Points, in no order, along strands that fork, close into loops and pass close to each other.
In the rows, 128 means zero.
Two points are linked if the straight distance between their rows is under 66.9. Some points are linked to none.
Z_892: [132 142 126 147 156 107 164 111 106  86 128 155  82  90 126 123  55 146
 140 132 165]
Z_874: [ 91 129 132 151 169 110 104 109 191  74 155 137 136 150 104 134 135  84
 162 127 132]
Z_714: [128 151 103 119 137 116 127 146 140 184 133  98 174 109 113 100 134 145
 124 139  69]
Z_698: [123 163  95  85 146 149 122 130 140 158 124  91 171 121 115 114 163 123
  92 116 101]
Z_613: [147 156 161 129  95 134  67 113  81 103 111 170  84 155 144 148  59 119
  97 168 146]
Z_894: [144 121 132 129  99 129  91 171 118 192 137  99 157 143 120 112 174 116
 103 140  95]
Z_272: [117  82 161 178 177 130 150 135 147  78 138 142 166 151 105 124 170 113
 179 119 137]
Z_701: [115 105 114 131 160 160 197 130 101 122 133 125 115 104 127 115 145 162
 128 138 207]
Z_741: [148 120 123 117 122 126  89 137 158 150 151  75 165 126 120  98 155  97
 123 132  79]
Z_575: [159  70 189 139 132 114  62 143 139 112 135 143 116 143  95 124 141  58
 174 144 113]
Z_931: [131 107 170  84 146 159  91 118  90  83 111 168 102 144  95 151 141  77
 141 109 149]
Z_855: [104 125 120 176 179  97 118 117 215  72 163 128 144 154  98 124 124  87
 170 127 115]
Z_435: [143  85 138 182  94  93  98 180 128 189 145 104 139 149 138 122 173 101
 157 147  68]
Z_176: [147 123 135 126  65 130 143 118 114 149  99 127 129 128 184 143 112 150
 132 122 105]
Z_210: [131 123 143 163 192 133 158 121 144  59 121 144  97 151 105 116  94 129
 160 137 165]
Z_384: [119 125 159 140 195 122  97 112 146  60 113 169 108 147  96 119 103  73
 159 139 120]
Z_140: [150 120 168 142 135  88 104 104 107  91  84 189  80 133 159 112  54 124
 174 156  96]
Z_804: [163 125 151 142  77 141 178 139 101 197  62 120 130 129 189 158 131 135
 117 130 110]
Z_498: [134 175  94 118 138 118 122 109 213  95 121  98 119 111  94 115  55 139
 113  98 119]
Z_606: [141 164  99 163  57 124  85 132 135 175 135  97 149 105 180 147 115 122
  74 148  72]
Z_174: [122  84 140 146 178 150 194 131 124 107 136 123 145 148 125 109 174 152
 151 120 163]
Z_544: [117 138 119 112 151 124 132 121 160 121 133 107 162 111 109 122 139 112
 119 107 113]
Z_926: [116 131 106 157 147 124 193 125 137 114 138 117 118  96 130 112  86 191
 124 127 164]
Z_997: [105 150 109 133 166 142 145 104 153  75 136 124 119 134 110 139 111 114
 121 101 169]
Z_932: [142 133 150 107  81 124  90 117 121 133 136 119 137 129 140 125 101 146
 124 135 123]
Z_479: [153 133 166  96 121 128  77 121  57 100  98 197  46 158 165 138  65 122
 114 153 158]
Z_4: [142 148 168 120  98 133  70 124  63  99  96 190  55 159 162 161  63 113
  94 162 150]
Z_65: [160  94 171 150 118  94  73 124 146 107 130 154 108 139 126 109  78  98
 185 167  94]
Z_763: [147 130 165 145  65 130 102 121  99 127  97 150 101 139 169 177 101 119
 135 134 135]
Z_394: [ 76 175  50 131 161 118 121 137 197 132 151  99 167 147 125 120 160 130
 102 113 114]
Z_318: [145 167 107  98 111 104 131  83 119 106 108 133  79 102 153 121  33 159
 138 124 138]
Z_396: [110 126 107 152 125 117 208 108 106 132 129 139 116  75 161 133  93 182
 135 130 137]
Z_218: [103 175  63 117 137 124 104  99 216  83 146 114 124 133 104 136  94 122
 102  93 128]
Z_94: [113 111 118 137 149 157 189 134  86 131 142 138 132 101 122 121 143 157
 109 132 169]
Z_217: [119 159  94 139 171 149 199 143 103 183 135 129 168 132 101 120 167 158
 119 140 126]
Z_711: [143 161 129 150  56 128  73  99 138 121 141 119 133 111 163 151  68 119
  92 156 103]
Z_469: [137 143 124  59  96 149 123 104  72 131 131 113  92  97 143 134  78 153
  90 125 176]
Z_116: [148 115 165 121 141 120  82 117 161  94 137 123 133 124  98 114 116  77
 158 133 106]
Z_547: [116  95 157 113 136 134 130 153 109 134 124 142 154 124  96 131 171 108
 129 105 118]
Z_85: [145 113 156  98 106 149  47 120 134 105 138 119 122 162 113 142 165  68
 117 134 138]
Z_200: [157 160 119 164  47 120  80 107 149 132 128 111 126  88 175 162  78  98
  91 145  72]
Z_995: [134 145 114 111  93 114 148  99 144 157 109 107 138  96 176 122  86 176
 133 123  93]
Z_403: [111 101 110 142 181 121 168 107 165  82 138 122 114 164 119 114 158 148
 175 103 173]
Z_739: [144 111 172 106 100 115  99 129  99 111 117 165 101 132 128 141  88 130
 159 131 131]
Z_279: [140 170 122 107 125 110 107 101 188 109 122  93 117 112 106 108  42 145
 129 119 117]
Z_572: [137 113 165 124  79 129  83 169 106 171 132 114 126 148 123 148 165 111
  89 137 136]
Z_732: [119  86 178 175 175 134 137 134 132  68 139 159 150 151  94 138 162 101
 177 127 147]
Z_556: [151 173 124 121  91 114  81  89 167 126 136  92 115 122 145 112  36 154
 109 153 120]
Z_971: [123  94 170 112 130 145 121 139 104 111 121 151 141 124  95 143 157  99
 130 109 133]
Z_49: [123  83 163 183 129  82 144 148 149 126 144 145 167  98 112 112 137 118
 185 125  78]
Z_107: [149 177 128 115  80 126 104  83 118 110 114 123 107 127 182 136  36 159
 117 147 131]
Z_361: [146 179  73 112  94 127 124 142 131 222 135  96 171 133 145 106 134 161
 122 165  69]
Z_647: [113 104 108 131 193 116 153 106 135  55 132 158  65 170 112 117 144 127
 181 130 194]
Z_339: [118 148  97  65 126 150 162 133  82 185 127 125 139  99 117 123 138 151
  70 119 130]
Z_97: [ 82 182  44 111 149 131 133 119 183 115 146 102 140 144 121 139 132 153
  76  94 146]
Z_616: [142 102 184  91  99 157  67 145 100 120 120 135 111 166 105 163 164  83
 111 122 162]
Z_299: [112 116 105 162 133 130 215 115 103 129 134 148 111  83 160 124 109 189
 150 142 164]
Z_148: [135 176  75 107 109 113 134 133 135 208 128  99 165 116 154 106 119 177
 121 149  66]
Z_120: [170 131 156 164  64 148 161 140 118 177  67 111 135 109 189 161 101 132
 103 126 100]
Z_321: [ 98 133  90  92 155 181 177 125  92 125 134 131 128 109 140 134 170 125
  77 123 206]
Z_988: [105 112 139 153 132 115 188 150  99 164 126 161 156 110 123 132 155 162
 143 133  96]
Z_104: [116 150  93  89 153 164 185 138  82 173 137 136 144 107 111 124 157 141
  81 124 144]
Z_665: [106 169  61  93 145 118  77 128 194 138 151  62 161 129 129 114 166  99
 106 124  87]
Z_755: [100 141  86  87 123 128  57 121 147 143 161  84 158 151 127 112 200  84
 115 122  96]
Z_417: [114 139 105 140 177 161 194 147 102 169 132 136 170 148 114 116 179 139
 115 129 133]
Z_720: [118 161  91 134 127 114 179 104 118 100 127 136  80  67 140 127  54 168
 122 128 176]
Z_605: [136 103 177  71 132 158  70 129  93  87 110 169  88 163  99 163 161  73
 134 114 162]
Z_114: [151 169  83  97 129 133  95 135 156 179 132  55 169 118 127  96 138 139
  94 135  82]
Z_658: [154 125 153 166  56 117 106 124 137 131 121 128 138 126 179 152 103 124
 142 135  97]
Z_313: [155  81 181 153 135  90  90 135 150 104 137 157 130 120  99 114  96  94
 195 147  87]
Z_934: [141 155 120 157  48 134 111 126 130 168 116 111 149 113 187 150 118 122
  87 137  91]
Z_691: [139 177 123 111  54 145  66 121 122 145 147 102 146 121 145 142  99 138
  45 146 126]
Z_915: [124 116 170 114 200 135 100 123  86  60 100 192  79 146 111 119 104  75
 131 133 145]
Z_922: [126 108 164  68 120 158  59 122 100  99 120 146 108 163 108 164 177  74
 120 108 161]
Z_215: [114 147 112  97 139 137 155 119 131 128 131 102 138  92 112 120 106 149
  88 106 133]
Z_864: [126 102 168  92 135 156 110 136  91  99 120 153 123 129  95 155 168  86
 124  96 150]
Z_416: [133  96 172 178 170 108 139 135 147  79 138 153 150 121  86 122 119  98
 182 138 115]
Z_323: [139 124 128 167  67 116 107 154 130 190 121 112 139 138 171 141 155 119
 127 145  80]
Z_14: [114 119 130 164 155 119 192 135 122 134 137 128 155 115 122 114 126 174
 135 129 121]
Z_746: [158 138 111 178  59 115  82 117 152 141 149  95 138 106 179 148  97 108
 111 151  65]
Z_847: [110 133 121 158 177 149 181 147 126 150 137 128 179 148 105 107 188 131
 130 126 118]
Z_886: [149 138 119 117  77 141 153 114 113 178  98 120 138 125 190 139 122 160
 117 128  97]
Z_655: [129  76 171 153 101  86 118 177 115 176 122 143 137 135 135 139 172 106
 176 126  90]
Z_213: [140 169 105 132  69 142  75 144 126 180 156  82 156 118 142 126 128 128
  54 158  95]
Z_618: [133  73 167 149 114  92 115 183 118 163 126 137 145 120 104 125 179 106
 163 120  89]
Z_803: [145 157 147 135  66 132  62 105 127 115 142 130 121 128 152 143  72 120
 102 161 117]
Z_59: [124  96 149 143 128 106 136 186 111 189 130 140 157 129  95 122 190 104
 150 124  75]
Z_998: [120 118 110  90 101 135 173 113  68 144 122 150 107  71 156 135 109 161
 120 119 158]
Z_169: [137 137 130  81 107 140 110 129 125 153 131  97 149 121 123 111 138 133
  91 122 115]
Z_428: [143 153 120 120  81 107 113  97 157 143 131  94 139 110 177 118  72 166
 131 133 100]
Z_458: [142 125 148 123  80 115 124 113 110 126 108 140 120 129 168 144  96 150
 157 122 114]
Z_307: [128 146  96  81  96 138 166 113  87 191 117 131 126 105 172 133 116 174
  97 125 117]
Z_398: [113  68 178 154 142 117 169 176  84 145 121 174 137 118  98 152 175 133
 150 107 130]
Z_851: [138 160 105  92 110 123 113 130 148 175 137  75 160 119 139  99 115 164
  94 138  95]
Z_928: [136 168  92 147  56 128  76 147 116 193 134  95 147 108 150 144 135 117
  56 156  76]
Z_456: [132 107 143 138 111 106 118 181 105 217 124 133 146 142 105 122 188 116
 145 136  88]
Z_257: [131 155  93  68 106 143 163 125  74 203 130 132 127 110 147 128 132 172
  90 128 126]
Z_580: [ 85 175  41 138 171 132 156 132 190 140 136 100 165 162 127 121 166 160
 103 113 127]
Z_244: [ 72 131 123 150 185 107  88 113 181  67 165 159 101 189  84 120 115 104
 158 140 160]
Z_545: [107  92 150 125 153 161 154 139  75  97 129 157 124 118 103 153 158 106
 119 107 181]
Z_198: [149 180 120 105 104 110 117  73 118 100 109 130  73 129 172 119  17 158
 126 143 135]
Z_581: [120 150  48 139 160 140 184 135 199 129 130  90 148 150 134 106 122 185
 104 105 150]
Z_816: [110 116 141 163 164 125 181 148 129 134 134 127 172 124 105 111 156 146
 140 129 121]
Z_233: [169 118 142 142  81 130 174 140 118 194  70 120 141 128 186 138 141 137
 137 125  89]
Z_817: [104 162  60 132 173 144 184 131 171 143 137  97 146 149 126 117 150 167
  97 113 150]
Z_61: [125 112 148 191 183 108 144 121 195  61 123 133 137 158  99 113 114 115
 187 136 130]
Z_650: [133 109 169 184 191 111 131 122 166  65 128 147 134 136  88 117 104  95
 184 141 126]
Z_15: [119 133 129 136 132 114 164 108 106  99 131 147 104  82 129 130  76 155
 143 128 147]
Z_800: [122 102 163 134 153 127 113 122 145  85 136 148 149 135  93 141 163  70
 157 107 117]
Z_77: [112 117 105 118 189 130 150 109 134  61 133 152  62 153 123 113 145 123
 170 135 225]
Z_949: [135 153 103  99 134 151 122 161 110 204 119 111 167 138  95 112 184 119
 121 136  91]
Z_578: [136 169  87  86 142 151 114 150 125 192 123  96 174 125 106 111 174 125
 106 137  91]
Z_861: [118  65 157 147 174 155 187 151  82 104 134 153 127 140 112 134 187 136
 154 125 184]
Z_322: [132 156 118  36 102 185  97  99  90 122 133  98 113 132 135 137 127 127
  61 106 178]
Z_477: [125 126 122  90 120 129  49 105 159 111 165 102 135 149 123 128 175  65
 125 124 120]
Z_99: [133  90 173 181 149  99 143 142 143  98 144 157 156 110  94 123 122 124
 184 134  99]
Z_406: [135 151 119 124  70 133  99 143 116 194 131 114 152 141 152 121 141 150
  82 150 103]
Z_697: [116 157  92 117 134 134 175 106 122 112 130 112 100  75 122 126  60 166
  96 115 174]
Z_752: [142 139 122 105 101 140 104 156 107 209 129 110 152 146 120 111 175 128
 112 143  96]
Z_103: [182 138 144 164  69 145 158 129 131 174  74 103 146 120 192 138  92 146
 110 134  86]
Z_331: [113 103 162 148 171 128 116 123 136  66 139 165 141 146  96 140 151  75
 170 124 135]
Z_183: [ 78 170  79 108 160 130 107 102 161  75 161 143  92 160 100 147 104 118
 103 108 175]
Z_28: [135 113 142 127  97 122 176 147  88 208  78 151 112 132 168 160 169 134
 138 118 102]
Z_189: [ 97 117 110  82 147 185 162 126  71 116 138 154 120 107 126 150 177 106
  84 109 200]
Z_624: [109 156  90 111 133 126 179 132 100 183 134 126 154  98 131 116 116 177
 103 124  99]
Z_437: [141 165 123  93  93 125 107  85 117 121 131 105 111 117 159 125  50 170
 102 134 142]
Z_743: [154  99 169  98 162 124  89 135  43  93  99 214  44 132 127 130  88 113
 132 137 154]
Z_251: [132 116 102 114 187 137 166 113 129  72 118 144  63 125 130 107 147 132
 175 125 230]
Z_362: [161  64 191 156 122 101  75 148 141 114 140 148 117 135 105 129 123  82
 187 148  96]
Z_901: [118  84 158 165 170 149 182 144 104 107 136 147 157 142 109 121 173 144
 156 120 156]
Z_20: [144 157 160 130  68 136  65 107 103 103 120 145 100 139 146 148  70 124
 100 157 139]
Z_146: [ 90 149  79 114 173 167 182 119 119 132 141 116 140 143 127 132 172 137
  93 112 168]
Z_549: [148 127 163 144  67 118 100 120 122 124 113 140 110 136 174 153  94 121
 145 138 113]
Z_124: [142 109 169 112 187 128 106 133  64  73 104 203  65 123 110 122  85  97
 128 140 155]
Z_44: [128 138 132 169 183 122 145 111 179  69 119 139 107 154  98 111  85 120
 151 124 149]
Z_499: [122 109 168 106 193 134  77 114 110  60  98 192  92 154 103 124 126  62
 144 132 127]
Z_142: [132 109 102 122 168 144 199 123 139  99 113 119  86 102 124  97 137 173
 153 131 218]
Z_819: [133 128 147  66 118 156 108 117 106 116 125 117 130 121 110 127 131 116
 109 109 144]
Z_106: [101 110  83 127 175 111 168 120 181 106 141 118 115 162 119 106 173 171
 159  98 166]
Z_654: [150 145 169 141  87 140  84 124  70 106  84 188  59 149 177 186  78 106
 109 142 153]
Z_728: [155 120 173 151 120  94  83 110 132  94 105 172  96 139 149 113  58 108
 188 172  89]
Z_421: [120  93 163 106 101 112 131 161  89 165 112 147 128 125 124 148 166 140
 134 116 123]
Z_614: [117 129 134 128 135 129 158 122 108 112 136 137 126  92 111 129  91 154
 129 114 138]
Z_86: [138  84 152 159  97  90 131 163 131 182 109 138 138 129 153 139 171 122
 172 126  76]
Z_266: [132 124 165 107  81 152  77 155 103 160 127 107 136 157 113 150 182 101
  79 128 146]
Z_284: [114  88 160 174 160 133 169 173 112 142 135 150 176 138  96 122 194 127
 145 128 112]
Z_914: [142 176 119  67 117 156  84  84 153 103 122  82 116 131 119 128  88 122
  84 113 152]
Z_397: [151 105 156 127 105 149  34 123 137 111 151 109 119 167 110 149 168  46
 106 148 126]
Z_73: [139  93 143 156  96  85 128 145 136 170 129 132 153 118 149 115 151 130
 174 133  65]
Z_849: [145  71 182 122 122 126  71 165 125 128 128 129 123 154  95 146 189  64
 147 120 126]
Z_663: [135  81 172 123 145 127  92 146 136  99 138 138 136 144 100 144 185  59
 160 111 113]
Z_818: [128 141  84 159 151 122 192 134 170 118 130 103 118 109 122 110  81 201
 114 118 149]
Z_719: [125  72 184 155 132 100 123 176 116 140 123 146 155 119  89 132 178  91
 164 111  93]
Z_248: [ 99 129 115 158 184 141 169 146 141 146 135 125 186 166 117 108 215 120
 152 125 114]
Z_170: [110 113 138 126 124 122 163 128  98 136 131 152 133  92 133 134 118 160
 134 113 115]
Z_452: [157 120 185 131 101 143  44 132 118 108 126 139 107 164 109 150 126  76
 117 154 142]
Z_432: [133 169  67  94 148 134  83 129 180 162 139  51 165 128 133 102 160 113
 104 134  83]
Z_291: [134  95 153 156 102  99 159 163 118 199  90 151 139 131 158 142 178 116
 178 118  76]
Z_571: [118 149 118  83 125 131 127 117 139 141 130  99 153 100 118 116 109 147
  93 105 118]
Z_994: [170 134 126 148  81 134 165 119 139 168  79 105 153 108 198 125 105 157
 140 132  70]
Z_325: [118 141 101  88 102 128 166 105  85 137 133 138 101  68 150 134  83 172
 112 112 160]
Z_497: [155 119 173 101 116 141  64 125 119  98 120 139 111 152 108 128 110  92
 128 146 141]
Z_496: [128 154  70 146 148 140 186 132 184 114 128  88 140 122 119 117 100 181
  93 107 145]
Z_187: [103 164  64 129 148 132 136 102 195  66 143 132 104 159 117 129  92 139
 110  98 167]
Z_950: [111 146  47 139 147 135 151 111 201  79 148 119 111 164 119 121 103 166
 121  92 166]
Z_66: [154 106 186 126 103 118  85 129  98 111 107 172  91 152 139 149  91 117
 160 141 130]
Z_209: [132 168  96  96 108 116 130 118 139 192 125  96 151 111 160 109 110 179
 103 141  88]
Z_768: [ 75 163  89 116 162 142 139 113 151 115 149 111 151 143 126 136 163 126
  98 105 145]
Z_758: [128 166  84  86 121 127 155 103 133 127 127 100  94  78 127 128  54 177
  91 110 154]
Z_981: [107 120 127 136 156 149 143 164 115 152 131 141 182 139  95 124 213  90
 131 113  97]
Z_138: [110 117 140 127 149 135 145 155 114 143 127 135 174 122 100 116 183 108
 121 111 105]
Z_631: [102 147  87  95 163 180 186 124  89 149 142 128 137 118 125 133 175 128
  77 126 177]
Z_586: [ 82 167  70  82 144 118  68 126 151 145 167  94 161 134 115 116 194 104
 101 115 108]
Z_423: [119 138 147 144 172 116 106 101 174  65 125 141 123 133  91 117  95  80
 151 129 117]
Z_924: [114 128 108 163 155 122 209 129 131 142 135 115 139 110 126 111 114 199
 130 131 145]
Z_641: [114  75 145 180 146 126 207 139  95 119 145 154 123 107 137 120 142 187
 165 141 151]
Z_343: [130  83 155 182 172 118 187 139 143  99 131 122 149 138 110 109 148 167
 176 131 134]
Z_856: [134 114 149  94 126 133  60 106 154  93 143 122 132 149 114 132 154  68
 137 126 120]
Z_832: [129 166 105  83 104 118 134  93 126 134 130 102 109  96 148 121  51 178
 107 117 137]
Z_31: [138 172 112  62 124 143 112  93 144 115 120  88 108 115 119 121  63 149
  90 112 158]
Z_543: [140 100 132 139 186 141 179 122 118  74 124 135  82 127 118 106 140 143
 179 134 212]
Z_635: [114  72 165 142 152 154 177 163  67 111 129 174 126 121 102 146 172 125
 133 117 172]
Z_282: [117 152 102 115 139 129 175 145 102 188 131 140 160 108 119 120 139 160
 116 133  93]
Z_298: [121 103 162 115  82 112 126 159  90 190 107 140 123 148 145 149 167 134
 134 126 119]
Z_391: [128  77 135 148 175 136 199 135 111  94 120 132  99 115 119 106 154 165
 176 133 194]
Z_465: [109 104 152 166 145 120 179 164  97 173 135 166 168 126 109 128 178 138
 142 126 101]
Z_991: [145 151 104 103  76 149 161 112  97 193  99 119 132 131 194 137 120 171
  92 135 103]
Z_78: [146 139 183 153  79 133  91 129  85 114  79 164  74 145 173 191  94  98
 126 140 142]
Z_565: [142 136 133 163 172 115 175 121 104  74 127 159  63 100 126 111  65 157
 149 155 197]
Z_436: [103 100 102 135 187 108 159 105 164  70 150 138  90 172 107 113 153 141
 195 114 178]
Z_152: [117 134 140 121 164 137 139 111 131  72 127 132 129 124 102 131 106 117
 130 111 148]
Z_656: [132  85 165 188 184 122 170 129 159  80 136 117 161 140 102 114 155 146
 188 130 130]
Z_845: [134 127 105 107 116 137  51 119 155 129 161  72 147 155 130 120 189  77
 106 133 105]
Z_638: [154 135 141 172  51 136 133 138 132 159  94 116 136 121 189 167 114 114
 102 134  96]
Z_53: [110 138  93 127 121 113 188 111 111 147 129 132 125  83 154 130  93 180
 115 116 122]
Z_306: [118  79 176 171 145 116 143 173 125 123 137 154 169 120  91 126 172 112
 157 117 101]
Z_896: [115 130 112 132 165 150 193 135 110 142 131 124 150 108 120 119 144 156
 103 121 150]
Z_110: [ 87 118 119 151 171 134 141 149 131 130 143 141 181 157 108 123 222  91
 143 118 115]
Z_332: [117 173  97  95 169 144 130  94 120  69 111 145  64 124 116 124  78  93
  94 121 190]
Z_700: [132 132 130  90  99 130 118 132 110 168 124 114 154 121 130 120 129 155
 109 127 107]
Z_630: [124  96 177 137 194 129  86 123 124  59 106 191 107 148  87 126 126  58
 162 141 121]
Z_996: [150 109 177 104 129 123  79 130  55 106  97 196  49 151 145 142  81 118
 133 145 153]
Z_474: [107 145  47 142 146 116 147 124 217  91 150 110 131 176 122 113 127 172
 127  96 148]
Z_347: [140 107 138 160 192 139 174 116 121  65 122 143  82 135 112 105 112 144
 165 142 195]
Z_3: [150 118 153 104 112 137  79 123 146 121 139 100 144 128 116 113 135 104
 120 122 121]
Z_150: [110  90 147 173 138 121 199 144  87 137 136 170 142 111 132 138 149 163
 151 129 124]
Z_520: [134 171  88  68 130 145 132  99 141 113 126  91 102  93 117 126  63 146
  78 100 165]
Z_910: [129 165 103 118 118 105 163  87 118 107 116 134  83  79 153 122  44 173
 132 117 137]
Z_748: [ 84 185  47 106 138 121 114 111 207  98 155 112 133 141 110 139 116 144
  82  84 145]
Z_377: [136 119 136 141 109 111 172 151  97 212  86 155 135 137 147 150 181 131
 165 125  84]
Z_415: [115 134 117 158 136 109 187 109 118 109 131 137 113  83 144 127  69 180
 143 123 139]
Z_675: [139 132 122  43  98 173 117 111  70 137 125 116 102 110 134 132 115 142
  72 112 183]
Z_805: [101 124  74 141 166 120 159 115 193  98 150 107 127 173 124 113 152 163
 142  97 158]
Z_859: [ 70 152 114 126 170 112  87  99 177  66 163 159 109 167  88 136 116  99
 132 122 151]
Z_885: [102 109 134  95 152 182 153 128  67 100 129 157 114 111 109 156 167  98
 103 102 189]
Z_659: [148 130 103 160  90 110 127 161 124 225 125 112 148 141 156 122 168 126
 155 158  59]
Z_955: [140 130 109 139  95 105 128 149 123 202 124 119 157 127 152 112 146 143
 145 142  67]
Z_842: [ 93 154 100 122 159 127 131 114 175 103 139 111 154 131 118 131 145 114
 111  95 128]
Z_628: [ 83 179  50 106 149 115  98 125 199 125 149  86 158 129 124 127 152 116
  92 106 102]
Z_678: [128  88 144 174 112  75 150 148 145 152 131 143 165  97 143 116 140 131
 186 124  59]
Z_22: [149 114 171 107 115 129  72 123 138 109 129 124 128 133 105 121 113 104
 143 131 124]
Z_338: [127 101 111 129 154 146 201 129 110 119 125 135 102  89 134 103 142 183
 139 150 218]
Z_10: [ 62 158  95 106 160 112  80 111 173  74 182 138 109 168  80 136 119 120
 109 113 170]
Z_385: [153 103 176 145 106 145  27 138 129 105 138 127  99 161  97 166 139  39
  98 155 137]
Z_376: [120 127 148 121 152 132 142 126 135  99 131 125 147 111 102 127 125 115
 132 109 126]
Z_857: [122  84 120 132 179 133 203 119 133 104 124 114 114 126 123 105 177 154
 168 117 179]
Z_776: [163 114 181 140 109 118  97 119  89 108  81 188  72 155 168 157  85 118
 165 141 126]
Z_173: [134 151 111  72  95 130 138  89  80 123 126 135  87  86 160 130  62 159
 119 127 163]
Z_531: [122 115 138  95 109 128 143 134  95 150 128 135 137 115 124 126 134 156
 115 114 121]
Z_50: [147 169 126 108 109  97  90  94 173 115 123 107 104 130 132 100  26 147
 127 148 118]
Z_117: [108 147 107 126 159 140 171 129 132 130 135 113 146 102 112 121 113 159
 100 112 137]
Z_409: [112 118 101 119 104 137 200 113  76 153 110 167 108  55 176 147 120 160
 121 127 154]
Z_734: [152 116 127 149  86 113 152 139 131 196  95 126 153 126 175 130 148 133
 155 133  64]
Z_546: [148  77 180 136 107 130  56 160 129 131 137 100 127 164 108 152 196  49
 122 129 134]
Z_487: [134 118 142 122  75 124 145 144  92 190  94 139 124 145 173 158 154 142
 131 117 115]
Z_250: [149  95 154 143 107 134  47 155 134 126 159  96 127 164 113 156 192  49
 102 140 121]
Z_153: [139 165 124  56 102 172  83  90 118 117 128  83 126 137 128 131 109 128
  69 121 163]
Z_393: [114 151 121 150 173 115 121  99 191  62 117 139 115 141  93 116  86  98
 145 128 125]
Z_964: [151 136 117 136  96 112 163 100 148 158  99 109 156  99 185 117 101 161
 147 128  66]
Z_601: [ 82 145  79 117 166 142 167 115 141 120 148 113 136 158 140 122 174 147
 105 105 172]
Z_704: [141 169 126 134  76 114  84 104 162 122 139  97 136 123 164 120  57 156
 117 152 102]
Z_822: [136 177  68 104 138 120  98  94 225  90 121 101 119 128 102 119  66 118
 103  95 118]
Z_312: [125  93 156 182 157 119 192 134 119 100 139 133 133 116 115 107 132 176
 173 131 152]
Z_577: [121 123 104 160 131 124 204 116 102 108 125 147  91  74 163 122 101 188
 148 147 195]
Z_269: [143  85 138 159 105  91 106 166 137 166 149 113 151 122 130 108 156 116
 170 137  62]
Z_108: [132  98 148 140 118 124  95 187 109 213 132 103 138 147 105 123 200  91
 140 142  95]
Z_191: [144 169 128 135  45 129  59 118 127 137 150 108 137  98 145 151  87 123
  60 148 108]
Z_550: [120 163  94 100 144 135 112 121 171 137 130  84 164 116 119 111 148 114
 104 110 103]
Z_927: [143 109 131 127 115 122  97 164 132 171 142  92 159 136 109 105 173 101
 126 136  87]
Z_476: [140 135 112 175  76 115 104 165 116 224 129 106 140 147 150 138 169 117
 130 160  69]
Z_632: [153 115 166 130 129 100 106 113  88  95  90 192  71 132 160 132  71 128
 174 145 119]
Z_379: [144 145 103 140  85 148  68 158 123 187 150  76 158 135 125 119 157 110
  66 155  93]
Z_81: [141 165 116 120  69 145  79 131 132 154 148  85 157 119 149 126 114 149
  61 146 108]
Z_425: [122 168  91 137 153 140 185 151 100 206 138 144 175 119 103 121 155 158
 131 141  88]
Z_808: [143  85 147 165 105 107  87 185 117 192 149  93 134 152 116 124 189  92
 136 149  87]
Z_690: [123 117 136 196 180 103 131 121 218  72 145 123 145 151 103 115 123  99
 179 126 126]
Z_228: [124 116 146 113 144 131  93 115 151  87 140 129 140 128 103 131 150  70
 148 118 114]
Z_683: [ 93 158  83 133 157 129 129 104 178  68 149 131 108 158 108 139 114 121
 123 106 170]
Z_978: [162 134 137 174  64 117  93 118 150 132 136 114 133 123 174 146  92 109
 134 151  92]
Z_369: [109 157  93 111 132 109 172 122 128 173 128 114 147  87 143 117  95 183
  99 121 107]
Z_359: [110  77 173 119 116 110 143 166  83 155 116 167 128 121 106 157 163 132
 137 109 127]
Z_507: [153 134 114 132 104 148  71 159 123 178 147  75 154 149 125 115 179  92
  84 151  97]
Z_336: [159 118 144 117 110 125  72 129 161 133 153  83 145 128 125 110 126 106
 124 137 104]
Z_696: [143 115 119 148 164 130 189 121 127  89 123 126  76  98 123  96 103 175
 160 141 216]
Z_459: [127 100 175  82 105 149  90 158  99 145 118 120 128 156 108 157 188  95
 107 115 151]
Z_759: [151  73 177 124 136 127  64 134 144  93 129 148 125 154  91 134 158  43
 178 133 110]
Z_242: [135 124 122 160 145 119 190 124 102  89 125 153  71  86 143 107  91 181
 163 157 210]
Z_957: [149 139 114 147  77 111 115 121 143 171 121 103 155 119 185 123 117 148
 128 141  74]
Z_224: [136 114 161 108 115 113 114 122 107 107 126 150 117 110 115 130  88 136
 149 126 117]
Z_903: [ 82 127 131 161 180 103  94 120 189  64 163 151 127 182  94 128 135  98
 167 136 151]

How many points has the smallest loop of links through each point below? Write 0 if it is on no loop.
Z_228 | 9
Z_437 | 9
Z_108 | 10
Z_658 | 13
Z_739 | 0
Z_892 | 8
Z_816 | 14
Z_614 | 18
Z_266 | 0

A tip is a point with one link. Name the tips that can be reached along the links from each point below, in the order of the rows.
Z_950 | Z_97, Z_323, Z_398, Z_586, Z_224
Z_701 | Z_572, Z_361
Z_520 | Z_409

Name the points in between on the shortest way along the links from the first point to the second, in order.
Z_864 / Z_572 | Z_931 Z_605 Z_922 Z_616 Z_459 Z_266
Z_108 / Z_690 | Z_808 Z_435 Z_269 Z_73 Z_678 Z_49 Z_99 Z_416 Z_650 Z_61
Z_436 / Z_874 | Z_403 Z_106 Z_805 Z_474 Z_950 Z_187 Z_683 Z_183 Z_10 Z_859 Z_244 Z_903
Z_189 / Z_78 | Z_321 Z_631 Z_104 Z_339 Z_257 Z_307 Z_991 Z_886 Z_176 Z_458 Z_549 Z_763
